Points on a hilly landscape, in no order, each with its height.
A climber steps from a point to whichever of its 2 nearest points has the largest rise for the distance, and stops where none of them is higher. Distance is the straight distance between rows; heights are no part of it.
z_57 height 230: [159 101 109  64 101  92  87 143 185 131 126 181 164 134 110 131 101 114
 118 150 130 117 126  99 132]
z_318 height 209: [ 98 114  88 130 140 171 115 147 157 132 118 163 151  70 183 130 120  74
 120 188 147 162 138 114 167]
z_4 height 53: [161 145 173 137 154 154 164 123 135 159 115  65  58 144 119 116  92 187
 108 101 119  85  84 123  89]
z_660 height 285: [136 125 139 151 114 160  85 150 136 138 133 153 154 142  77 176 131 130
 113 164 122 152 144  95 145]
z_610 height 502: [ 95 172 170 185 113 142 126 130 182 123 141 136 167 103 106 158 172 106
 123 140  94 149 154 143 132]
z_257 height 329: [109 130 123 111 148 168 132 190 186 139 124 150 163  76 161 127 160 109
 133 143 144 128 157 142  94]
z_525 height 317: [139 148 113 102 134 147 112 170 172 119 142 167 159  80 135 129 137 120
 112 177 142 107 174 150 118]
z_462 height 15: [ 79 147 144 123 153 140 162 110  89  94 137  91 142  97  93 115 174 170
 173  84 141 124  84 123 114]
z_435 height 365: [144 129  85 135 162 162 132 115  89 134 117 140 160 101 113 140  95  89
 144  82  89 156 121 127  95]
z_674 height 472: [113 108 106  90 105 159 128 160  66 130 141 114 104 157 200  83 138 114
 153 108 163 151 118 169 156]
z_415 height 551: [134 104 156 134  94 171 114 171 129 142 158 126 170 151 138 159 130 105
 159 105 137 183 111 156 130]
z_967 height 465: [122 154 138 152 110 170 139 124 103 165 132 139 183 152 130 127 156 106
 162  91  71 163  98 224 187]
z_860 height 164: [136 163 152 177  98  55 132 103 155 100 169  87 140 152  78 109 163 152
 152  98 128 101 153 134 151]
z_195 height 353: [107 150 148 136 100 168 118 164 130 104 151 175 166 122 155 147 155  85
 137  98  93 131 170 191 102]
z_323 height 341: [154 180 123 148  68 147 107 119  90 111 179 149 144 132 146 134 139 109
 148  90  92 132  95 205 140]
z_924 height 559: [137 109 140  83 154 154 137 147 202 130  83 118 125 148 130 149 126 184
 116 170 135  97 135  97 121]
z_379 height 575: [142 137  91 119 129 159 108 136 156 129 121 111 130 113 155 154 144 118
 135 128 119 140 124  97  97]
z_409 height 315: [119 144 101  91 156 129  89 153 149 159 133 124 109 120  99 112  96 122
 121 150 122 132 191  95 157]
z_67 height 213: [ 72 144 117 178 197  96 142  82  73  84 172 124 120 130 113 110 145  77
 143 107 142 115 109 116 137]
z_42 height 574: [127 132 113 115 143 135 106 123 181 135  87 103 123 129  92 144 155 186
 123 172 119  88  83  78 124]
z_894 height 471: [144 136 134 147 167 172 193  87  90 161  93  96 140 150 187 135 137 170
 160 108  85 138  69 192 119]
z_838 height 140: [158 180 142 161  76  87 130 108 182 109 149 140 151 140  84 124 133 142
 124  69 122 116 175 123 151]
z_206 height 503: [171 123 149 118 110  96 143  91 134 104 117  93 145 160 112 146 129 158
 176 160 115  96  95 124  92]
z_248 height 247: [133 136  67 167 138 157 141 138 143 177 110 146 128  66 123 127 111 179
 126 179 121 113 125  80 133]
z_767 height 90: [120  73 136  84 136  45 130 118  81 151 110  86  69 137 130  73  99 146
 107 106 171 137 150 129 130]
z_561 height 343: [148 158 103 120 137 137  90 137 152 137 109 144 126 158  70 107  95 104
 106 158 110 113 180  89 190]
z_357 height 531: [107  71 143  25  97  98  96 135 152 147 108 121 102 195 168 124 127 149
 139 135 139 111 121 144 128]
z_547 height 207: [ 72 129 171 125 161 138 137  92 130  91 131 136 167  89 111 149 195 104
 155 114 129 137  60 173 117]
z_238 height 265: [118  63 150  99 134 125 141 155 129  90 111 109  97 116 142 121 101 178
  68 133 196 138 118 113 136]
z_427 height 71: [148 149  87 166 142  75 114 116 127 140  98 135 111 103  56  69 116 117
 118 162 107  49  79  75 119]
z_79 height 366: [110 156 131 198 172 113 151  88  73 117 122 106 154  80  79 108 103  99
 135 104 101 128  80 114  92]
z_846 height 202: [ 94 152 109 155 180 101 128  74 101 105 149 100 115  86 108 116 174 110
 137 124 149 127  80  97 107]
z_729 height 115: [184 154 126 187  93 100 139  83  74 131 149 107 115 183 117 114 142 102
 169 122 101 102 102 146 116]
z_617 height 421: [151 119 132 130 139 176 131 129 112 111 122 119 179 156 169 146 160  91
 160 125  91 140 106 222 105]
z_247 height 229: [148 150 132 137 145  94 107 146 105 159 103  92 108 162  45  87  90 130
 142 120  92  83 160 115 100]
z_363 height 276: [124  90 164  93 115 103 165 120 137  75 104  80  81  95 149  93 145 174
  69 117 181 147 115 126 134]
z_134 height 490: [139 122 139  83 107 104  94 120 164 182 141 140 117 169 123 169 151 108
 151 148 116 137 150 131 115]
z_946 height 489: [ 74 142 135 166 121 121 127 104 113  99 143  96 179 112 111 137 180 114
 163  71  72 165  93 164 142]
z_433 height 441: [139 138 158 153 110 176 138 122 126 123 134 137 185 171 159 132 164  75
 159 111  73 150 110 221 154]
z_517 height 195: [157 143 133 127 139 143 138 133  95 144 145 121 137 150  97 148 171 155
 158 141 134 121 160 139  89]
z_432 height 637: [116 119 116 155  80 125 121 154 221 155 121 207 157 122 137 117 122  87
 113 191 125 118 180 117 199]
z_931 height 582: [116  82 180  89  83 136  98 177 160 153 143 144 123 122 166 164 134 146
 129 130 164 132 114 129  87]
z_845 height 260: [126 172 151 165 134  98 140 104  91 121 114  95 115 161  38  90 114 123
 157 115 102  88 144 110 140]
z_46 height 263: [125 139 129 169 118 187  88 176 161 130 138 175 151 131  92 140 143  99
  98 148 140 150 159 110 174]
z_606 height 449: [137 116 169  76  64 123 117 140 138 164 147 156 127 183 159 147 123 100
 175 161 122 122 133 162 134]
z_699 height 548: [107 153 121 120  94  89 101 131 182 137 119 144 160 136  85 148 153 146
 145 145  80 113 173  97 133]
z_52 height 199: [153 118 118 132 169 139 124 168  91 156  95  92  99 161  82 105  87 147
 131 121 137  95 160  96  85]
z_954 height 339: [107 121 150 106 172 180 163 164 195 142 118 148 129  84 172 156 160 163
 101 137 153 137 136 131  95]
z_19 height 138: [147 137  97  86 165 122 142 125 115 159 112 123  52 120 155 105  70 113
 110 116 140 103 161  94  84]
z_478 height 330: [139 169 137 219 112 113 137  92 141 109 135 149 169  93  55 143 118 144
 101 143 121 129 141  98 167]
z_230 height 162: [151 148 122  83 178 180 163 105  95 141 123 136  75 121 167 125  96 125
 120  99 139 120 132 133  92]
z_898 height 181: [104 146 143 196 119  48 141  87 143  77 142 145 142 155  73 121 155 143
 109 108 149  96 155  99 164]
z_321 height 390: [167 165 103 162 156 138 148 109 106 124 126 117 145  85 103 124  91 100
 137 126 106 128 110 104  89]
z_962 height 524: [110 168 136 164  91 111 110 135 207 144 133 167 150 117 101 146 172 110
 111 153  96 126 188 113 146]
z_756 height 85: [114 153  97 193 137  82 119 110 120  91 123 126 127  97  68  84 133 122
 122 149 122  66  96  74 163]
z_150 height 192: [145 146 121 143 193 132 151  61 112 131 133 106 115  80 131 122 174 118
 135 105 132 131  60 128  83]
z_523 height 346: [127 101  80 116 134 161 126 137 109 103 120 147 172 116 168 157 111  67
 138  92 104 168 125 148 105]
z_80 height 513: [145  91 106  98 107 133 142 164  58 143 138 106  96 160 173  89 105 148
 147 105 172 140 118 135 152]
z_938 height 143: [145 150 151 100 127  49  93  71 139 133 142 123 149 148  61 112 120 160
 141 122  81  94 133 153 117]
z_806 height 409: [ 96 124 132 100 140 177 126 186 139  85 132 143 151 108 136 103 130  70
 127 110 162 157 171 150 150]
z_788 height 384: [131 169 116 116  86 165 113 168  93 108 162 155 156 139 162 130 139 112
 154  89 103 126 157 198 119]
z_874 height 426: [130 130  83 119  94 165 116 169  69 112 148 137 144 161 185 107 115 100
 159  81 111 148 134 179 151]
z_301 height 208: [140 122 120 109 158 164  84 156 170 123 141 123 104  80 175 153 116 141
  70 158 162 134 119 133 129]
z_5 height 595: [125  58 120 132 146 159 116 166 148 100 117 120 153  94 174 146 126 108
  97 143 183 185 100 112 125]
z_328 height 270: [102  79 104 111 139 126 133 148 145 126  72 151 120 121 146 140  82 197
  73 174 140 114 138  70 143]
z_168 height 432: [108 167 142 177 160 133 168  97  28 149 122  85 126 124 129  74 125 133
 170  98  95 108  48 184 124]
z_88 height 220: [120 117 134  70 138 167  83 160 134 120 153 132  99 102 173 146 128 104
  96 128 179 144 123 151 115]
z_723 height 297: [112 199 170 106  98 141 123  86 127 114 152 146 125 125  92 151 123 109
 146 158  98 120 166 146 144]
z_286 height 86: [146  96 129  87 166 110 141 131 198 169 111 119  85 125 137 123  70 191
  60 100 128 119 126  81 132]
z_998 height 112: [114 149 142 164 140  56 153  92  97  90 137 112 139 104  92 122 116 146
 150 142 134  90 118  95  92]
z_928 height 245: [154 121 144 103  84 116  86 162 208 114 127 178 168 145  95 127 124 101
 114 138 121 111 145 123 158]
z_548 height 557: [145 137 116 133 149 131 139 103 148 137  87  84  98 133 103 144 129 163
 136 138 109 101  93  59  97]
z_288 height 243: [101 135 149 146 116 204  90 161 169 115 127 191 151 126 124 146 150  42
  97 107 116 162 142 135 155]
z_596 height 533: [150 123 131 129 123  95 130  94 131 139  99  82  95 169 115 150 122 182
 145 130  92  82  78  97  74]
z_941 height 216: [154 167 145 128 144 169 141 106  74 163 157 117 125 117 132 125 115 133
 162 116 113 145 120 181 127]
z_228 height 60: [152 105  72 100 140 155 101 156 183 158 122 152 118 114 130 119 144 114
 121 181 171 130 121  87 162]
z_378 height 354: [100  55 123 100 141  59 129 146 175 139  90 145 120 119 157 125 157 170
  69 169 177 132 148 116 126]
z_477 height 470: [114 110  72 153 153 140 117 177 101 110 100 118 141 108 147 134  95 142
 108 150 130 132 166  96 116]
z_108 height 224: [114 152 134 147 157 176 144 124 136 124 117 155 162  72 100 157 178 168
 129 139 141 133  91 112  94]
z_668 height 266: [124 166 156  77 100 158  90 119 137 127 160 164 114 137 112 155 101  90
 126 160 119 120 161 139 136]
z_775 height 348: [123 163 136 231 149 102 135  77 105  86 149 132 160  90  78 126 119 107
 113 116 120 139 106 107 138]
z_479 height 117: [166 153 114  89 161  99 128 116 144 168  91 122  86 123 108  88  71 115
 125 128 109  73 135  95  78]
z_194 height 344: [ 96  92 136 120 173 173 189 161 184 113  99 143 124 110 187 148 140 158
  81 148 169 148 145 113 126]
z_97 height 335: [135 182 154 109  93 108 108  70 143 128 130 126 107 184  73 127 126 118
 140 126  85 103 175 142 173]
z_151 height 350: [ 96  64 153 104 143 102 166 154 202 102  98 139 117 101 185 133 155 148
  70 169 190 132 149 106 136]
z_645 height 454: [133 150 123 157 157 138 174  98  63 165  98  88 147 115 168 104 147 163
 167  99  87 121  46 203 125]
z_840 height 235: [101 169 152 165 136  85 152  62  72  93 187 120 112 142 106 107 122  94
 159 108 139 114 104 125 148]
z_161 height 411: [170 105 135  92 117  75 118 130 103 160 149 137 139 156 134 139  58 150
 135 139 112 116 154 155 103]
z_533 height 570: [169  89 116 133 135 166 122 151  60 132 128 104 104 179 144 129  98 127
 139 117 158 142 111 117 112]
z_39 height 545: [130 121 171  79 116 151 152 142 195 122 107 108 130 151 139 170 123 182
 138 147 127 109 104 112  98]
z_709 height 308: [128 153 144 173 116 131 102  97 127 124 146 141 154 103  59 178 140 137
 115 164 117 149 109  92 133]
z_135 height 88: [165 124 132 153 150 150 162 139  80 174 128 110  53 158 193 107  92 156
 100  98 137 111  97 162  78]
z_859 height 613: [126  97 121 132 155 151 181 117 131 108 140 123  45 170 203 134 116 136
  74  72 138 153 114  93 122]
z_148 height 147: [119 156 153 172 129  81 134 128 110  98 182  91 147 112  90 117 170 152
 153  96 134 124 130 153 129]
z_454 height 134: [155 131 133 129 136 109 120 145  90 197 123  82  55 153 146 104  69 156
 111 121 114  82 128 160  72]
z_84 height 212: [135 138 139 126 159 173 148 112 115 137 120 145 148 108 121 174 179 170
 149 124 126 134 117 143  71]
z_306 height 496: [161 115 118  87 131  74  94  89 116 159  93 117 109 173 116 138 102 161
 140 128  70  89 112 119  81]
z_455 height 126: [127 141 151 129 151  32 121  89 115 122 138 104 130 120  71 104 111 155
 133 141 118  70 116 127 107]
z_700 height 549: [122 118 110 109 118 182 137 139 100 168 128 124 133 146 206 154 136 146
 156  95 117 161  83 181 118]
z_792 height 228: [108 145 124 141 136 199  98 129 169 117 110 184 184  98 120 146 168  47
 121 113  80 154 113 145 151]
z_119 height 600: [140 165 101 133 105 138  89 132 147  96 138 119 134 111 113 144 181 108
 134 126 101 120 115 101 113]
z_118 height 455: [154  98 134  77 134  84 118 106 110 179 105 131 128 192 136 141  76 193
 143 142  96 108 130 142 102]
z_726 height 93: [152 112 106  66 168 103 102 141 198 160 108 109 114 109 138 105  76 167
  99 126 130 110 123  90 131]
z_604 height 399: [140 139 149 123 113 168 146 149 131 108 124 117 172 150 164 159 163 124
 182 158  99 118 137 175  84]
z_612 height 215: [153  88 107  56 127  85  78 135 135 119 120 169 142 170 108 118  85 112
 114 136 136 124 149 115 137]
z_410 height 24: [118 156 161 113 147 136 169 104 125 107 141  96 112  92  97 130 164 192
 148 105 155 104  89 104 102]
z_920 height 539: [120  94 117  64 137 111 138 137 137 151 116 144  95 147 150 148 125 161
 125 133 154 128 166  99 101]
z_34 height 552: [134 122 181 125  87 148 108 171 172 151 158 119 158 118 123 167 157 133
 158 131 141 143 108 141  89]
z_370 height 555: [156 140  91 127 152 170 136 124 149 134  96 115 107 104 144 145 117 151
 120 124 120 119  94  55  89]
z_104 height 300: [127 197 121 164 137 168 130  86 118  86 119 125 136 141  74 112 141  80
 138 103  91 122 144 105 160]
z_315 height 408: [ 79 125 122 159 179 103 170  86  32 130 144 115 123 130 151  92 123 114
 173  83 131 115  45 158 125]
z_813 height 304: [148 196 144 184  78 118 131  87  72 110 177 126 130 137 142 121 118 117
 147  86  95 134  85 181 168]
z_26 height 556: [103  84 128  81 121 139 162 138 119 120 124 131  90 158 200 142 155 125
 125 130 181 140 147 130 109]
z_995 height 558: [104  64 137  47 109 104 145 121 135 127 102 115  66 202 180 118 117 186
 109 109 148 120 122 120 145]
z_715 height 576: [110 161 112 138  98  89 109 131 165  96 134 102 153 114 103 135 184 136
 170 138 103  99 123  91 120]
z_834 height 73: [126  80 101 129 134  63 111 123 121 122 114 115 107  80 118  92 125 108
  77 181 184 158 149  98 167]
z_722 height 251: [112  59 150  88 121 105  93 161 114 114 122  95 100 148 134 139  88 178
  85 135 168 129 132 145 136]
z_53 height 291: [110  86 160 118 123 140 171 129  87  97 117  76  69 117 177  97 147 174
  95  87 177 169 108 153 150]
z_592 height 26: [183 144 108 150  84 133 124 151  66 172 165 160 112 193 156 130 130 113
 157 123 137 134 152 159 150]
z_10 height 201: [ 73 104  89 114 141 134 131 126 126 135 118 162 116  61 179 132 138  96
  95 152 170 176 138  95 134]
z_890 height 221: [139  99 137 110 120 121  66 151  97 136 147  89  91 166 142 140  80 158
 104 144 141 123 140 165 138]
z_555 height 414: [161 122 106 147 124 118 110 161 113 115 147 105 134 173 123 122  98 103
 130 112 126 137 196 121 135]
z_899 height 293: [ 71  95 125 130  71  98 119 155 128 101 116 184 148 123 134 146 108  92
 106 163 137 152 176  93 154]
z_270 height 612: [150  69 109 140 158 161 113 147 107 107 111  92 113 139 166 155 108 121
 100 124 163 166  95 108 109]
z_706 height 49: [161 140 122 137 144 176 140 132  54 185 122 112  70 164 191 114  84 140
 128 121 125 129  76 167 127]
z_116 height 223: [116 177  74 206 157 145 125 107 129 125 127 137 143  70 110 112 179 116
 129 169  98 118 114 122 152]
z_416 height 578: [114 118 133  89 115 168 144 136 121 153 138 126 104 163 200 162 147 142
 152 120 152 153 116 145 104]
z_732 height 505: [101 128 101 122 139 147 138 116 119 137 108  99 175 103 135 149 175 130
 161  64  59 148  98 178 112]
z_500 height 323: [157 171 135 156 141 179 134  94 129  95 128 134 173 136  93 118 138  73
 140  68  99 158 134 158 155]
z_489 height 327: [119  84 160  90  75  65 124 129 111  71 104 141 131 129 111 101 144  85
 104 162 174 147 169 135 149]
z_844 height 487: [133 121 101 130 129 134 154 123  94 177 106 119 180 130 146 134 153 116
 170  78  58 150  86 219 163]
z_187 height 375: [160  82 124 120  93  76 133 133  88 153 144 126 122 181 160 137  64 124
 147 136 141 142 147 132 123]
z_816 height 453: [135 171 194 155  67 144 127  99 162 130 166 132 135 165 106 138 168 104
 149 102 121 137 136 161 160]
z_72 height 306: [ 94  69 137 103 142 158 178 144  77 106 106  97 112 110 176 114 112 157
 115  68 167 178 112 146 130]
z_848 height 130: [126 164 117 168 126  99 130 121  77 117 165  92 126 109 118 124 172 158
 148  91  94 117 135 161  92]
z_688 height 66: [196 162 117 164 102 126 149 130  49 182 151 138 118 190 135 117 117 128
 174 130 115 126 110 148 137]
z_23 height 361: [ 70  72 136 109  96  49  99 146 153 124  86 138 123 115 136 111 191 122
  96 175 152 149 155 113 137]
z_91 height 281: [118 195 126 173 139 110 150  84 119  86 121 111 119 150  58 104 135 104
 145 115 110 101 159  83 166]
z_499 height 482: [114 181 173 175  95 124 137  99 176  86 151 113 161 134 114 148 182  79
 153 113 115 144 135 140 147]
z_531 height 111: [142 102 110  85 148  83 119 134  84 159 135  99  70 144 133  85  57  99
 121 109 162 122 170 118 123]
z_777 height 191: [ 81 148 128 217 138  96 149  93 128  58 151 160 144 146 104 126 161 117
 104  83 172 114 139  93 175]
z_284 height 79: [120  71 132  75 152  47 129 101 133 125  99  99  99 102 130  97 104 130
  86 151 173 159 145 103 146]
z_429 height 488: [ 89  94 114 145 151 136 119 174 105 122 116 126 151  92 155 151 115 157
  96 151 153 164 182 128 114]
z_787 height 606: [100  94 153 102 103 131 101 181 198 158 121 161 144  88 148 160 114 139
 110 178 145 122 116  99 112]
z_17 height 342: [157 145 102 151 157 157 145  88  96 124 130 159 173 131 116 125 126  60
 147  70  80 167 144 174 139]
z_959 height 234: [134 144  97 149 136 163 133 153 142 161 122 173 150  57 102 152 142 173
 120 154 142 131 123 102 108]
z_621 height 34: [126 160 165 148 173 126 188  88 113 125 125  80  83 103 113 122 125 192
 124  97 130  96  80 119  92]
z_222 height 596: [105  82 152 108 136 109 193 102 138  90 120 109  43 168 184 136 132 147
  65 116 147 152 131  90 147]
z_929 height 374: [158 145 129 132 115 126  93 123 160 124 127 124 124 195  85 121  94 104
 115 115 109 123 198 122 180]
z_86 height 419: [185 151 103 172 127 132 124 138 116 106 121 138 159 113  87 134  84 113
 121 148 110 113 144  96 113]
z_521 height 392: [ 54  83 159 120 130 151 118 188 135  97 102 144 148  85 159 105 158  56
 119 137 158 157 143 127 132]
z_387 height 434: [101 123 141  83 119 143 121 184 118 111 160 104 128 139 164  88 131 101
 155 113 164 154 163 174 166]
z_261 height 203: [ 78 157 130 203 194  96 153  98  94  70 157 158 130 137 103 104 120  90
 121  87 163 105 147 103 160]
z_866 height 592: [172 160  68 171  96 101 123  93 177 147 120 180 143 121  79  97 104 115
 122 155  94 100 145  84 191]
z_618 height 72: [163 136 142 111 157 149 152 131 165 158 130 106  62 133 126 135  85 179
  76  81 124 104 107  82 110]
z_43 height 320: [ 81  68 136  97 116 137 172 133  86 110 116 129 146 101 189 116 141 100
 145  97 167 192 122 165 124]
z_833 height 309: [ 93  93 151 124  97 122 109 174 137 124 130 165 135 153 137 160 143  93
 124 166 141 138 195 131 122]
z_310 height 629: [133  78  95 132 173 165 157 128 129 101  97 120  84 138 195 141 128 120
  78 100 149 157  97  86 115]
z_947 height 581: [140  85 134 146 116 152 105 183 143 117 158 138 168 115 134 151 129  96
 109 128 172 181 130 127 120]
z_689 height 262: [132 190 155 197  80 120 122  99  83 115 162 102 107 153  95 111 112 140
 128  86  92 110 134 165 156]
z_753 height 194: [106 148 177 123 116 171 137 108 121 134 158 115 145  92 112 149 165 131
 174 108 124 160  53 165 116]
z_452 height 172: [142 153 142  96 114  96  71 137 142 135 152  95 137 152  79 118  94 168
 125 122  88  92 162 163 136]
z_348 height 497: [145 145 157 127 148 190 199 121 126 135 113 106 115 160 187 159 124 194
 150 125  98 121  95 161 104]
z_883 height 47: [150 126  83 139 116 120 112 123 194 175 134 158 136  91  83 108 178 163
 139 195 123  94  99 101 163]
z_178 height 504: [ 92  96 113 134 179 172 125 160 124 130 113 106 162  97 169 159 123 134
 101 116 127 175 148 164  99]
z_296 height 621: [106  88 116 145  93 117 104 183 202 160 127 171 168  98 143 131 110 122
 108 203 132 123 145 113 156]
z_627 height 264: [112 188 167 130 111 102 147  50  95 105 176 141 122 136  88 132 137 105
 159 133 132 116 130 150 156]
z_630 height 289: [139 172 120 100 138 137 118 142 145 135 142  97 130  82  84 112 100 144
 138 120 119 114 155 100 128]
z_539 height 187: [150 170 118 108 178 191 150  93  62 151 134 134 104 117 125 129 140 119
 153 109 117 133 127 157  95]
z_802 height 150: [164 146 145 182 111 107 140  93  65 153 155  97  98 140 111 117 122 115
 165 110 121 108  59 129  81]
z_607 height 259: [138  95  68 130 142 125 141 145 145 176  87 160 122 108 132 125  77 191
 108 191 127  96 137  76 135]
z_735 height 217: [114 149  80 139 142 192 114 140 176 125 114 174 170  69 148 130 149  74
 135 168 102 132 120 128 147]
z_950 height 448: [150 125  77 166 135 134 119 164 115 120 110 152 156 136 118 129 107 112
 126 152 120 125 186  94 126]
z_716 height 238: [125 108 166  72 126 138  97 136 140 139 159 141 109 125 131 152  99  94
 111 170 172 154 145 136 138]
z_974 height 305: [104 102 139 129  77 117 114 128  73  69 142 146 112 142 130 106 152  71
 106 126 175 171 166 130 159]
z_934 height 500: [ 79  74 160  54  82 102  78 172 139 106 120 118 111 155 144 114 136 106
 127 139 149 121 136 141 149]
z_385 height 254: [153 173 147  97 133 154 135 128 111 156 161  89 121 113 116 118  86 149
 166 129 118 118 146 157 126]
z_163 height 519: [131 110 104  59 136 103  88 121 153 185 115 155 105 140 115 159 139 156
 120 139 131 124 140  82 105]
z_265 height 180: [143 139 125 100 149 144  89 127 112 156 135  77  58 150 147 140  87 161
 103 128 115 105 134 144 110]
z_366 height 67: [129  81  79 125 147  98 100 152 161 146 118 149 124 110 124  89 119 110
  96 187 179 140 156 102 194]
z_267 height 176: [148 161 144 152 127 160 147 125 106 131 138 148 163 162  85 154 155 122
 166 135 111 136 181 132 115]
z_21 height 580: [110  70 167  82 102  77 184  82 129 112 106 110  49 183 173 113 124 182
  83 111 142 140 114 124 161]
z_765 height 175: [125  75 106 109 163 101 101 174 113 154  93 106  99 150 101 108  79 155
  97 123 142 113 154  77 113]
z_449 height 102: [188 130  88  71 170  89  97 119 168 145 105 121 123 126 102  84  95 125
 117 134 115  88 130  99 118]
z_871 height 473: [ 78 139 151 182  98 111 155  98  85  99 168 112 173 136 130 122 169 129
 180  68 110 163  84 160 166]
z_121 height 179: [168 137 145 153 143 131 144  74 108 141 154  95 111 110 115 155 154 136
 150 109 139 144  55 117  79]
z_757 height 371: [ 71  73 167 108  81  83 127 149 143 106 101 121 100 108 154 123 190 103
 112 148 182 155 134 120 104]
z_632 height 97: [107 159 118 168 135  75 138 113 102  51 148 146 152  91  76 100 110 138
 127 144 142  74 106  84 141]
z_305 height 332: [111  92  99 118 122 124 141 139  94 102 139 132 148 112 190 125 117  82
 140 106 152 186 156 149 116]
z_693 height 415: [156 161 172 128  60 123 119 108 137 161 166 135 129 188 120 142 160 113
 178 144 110 126 113 172 147]
z_766 height 267: [187 134 143 125  71 131 119 152 172 101 147 169 160 174 104 141 129  93
 135 113 137 129 159 130 137]
z_162 height 620: [137 131  75 176  77 138 110 123 195 169 122 194 140 124 122 117 111 117
 113 176 108 110 169 115 212]
z_576 height 280: [ 78  74 106  98 110  90 114 157 139 120  84 159 153 111 127 133  89 154
 109 183 143 135 153  91 143]
z_682 height 59: [164 141  71 149 136  80 104 112 154 164  77 132  99 109  99  93 100 145
 100 160  87  55  78  76  94]
z_364 height 521: [147 135 170 105 128 179 187 121 166 117 124 115 100 173 155 164 121 204
 115 114 101 106 101 127 113]
z_587 height 522: [113 102 115 112 160 175 133 131 122 153 116  95 153 102 179 156 124 136
 135  74  82 171 106 189 110]
z_304 height 295: [191 163 117 144  99 152 125 128 148  88 150 141 160 141 118 130 120  73
 143  84 126 137 142 126 142]
z_227 height 345: [131  78 143  76  92  50 131 120  96 109 136 135 126 146 149 116 101 109
 128 145 170 149 163 141 138]
z_696 height 381: [ 54  74 171 104 121 140 143 169 156 105  95 141 123  79 193 133 162  96
 108 138 172 152 123 113  91]
z_297 height 328: [100 119 176 133 115 144 105 185 133 100 141 170 144 128 156 153 132  81
 109 148 132 127 177 183  97]
z_624 height 54: [154 112  54 126 117 137  91 138 204 196 133 150 122 108 129 108 150 150
 123 183 134 107 106  98 169]
z_759 height 211: [151 173 145 128  92 118 117 138 104 137 162 103 125 143  93 106 100 160
 154 105  95 103 161 168 144]
z_545 height 562: [167 173 104 129 114  98 126  84 164 114 136 156 154 116  73 119 125  94
 143 153 118 109 130  72 162]
z_773 height 214: [ 89 146 168 155 153 135 150 110 134  89 126 154 190  81  90 150 199 128
 150 155 142 139  83 130 107]
z_342 height 233: [120 152  57 197 181 177 132 114 123 164 103 139 134  55 118 112 151 141
 121 157  96 121  92  98 118]

Where does a climber stop that starts at each point below?
z_194 -> z_310
z_489 -> z_548
z_315 -> z_42
z_753 -> z_310
z_427 -> z_385
z_729 -> z_723
z_693 -> z_119

Call two points neighbours if one is among the 2 nearest of the other. Go from one point of each pair to the other, from neighbour to neighbour, staying as high as possible. Name the lowest point that can't be avoided.
z_548 and z_119 -> z_370
z_310 and z_42 -> z_693
z_416 and z_432 -> z_86
z_310 and z_432 -> z_415
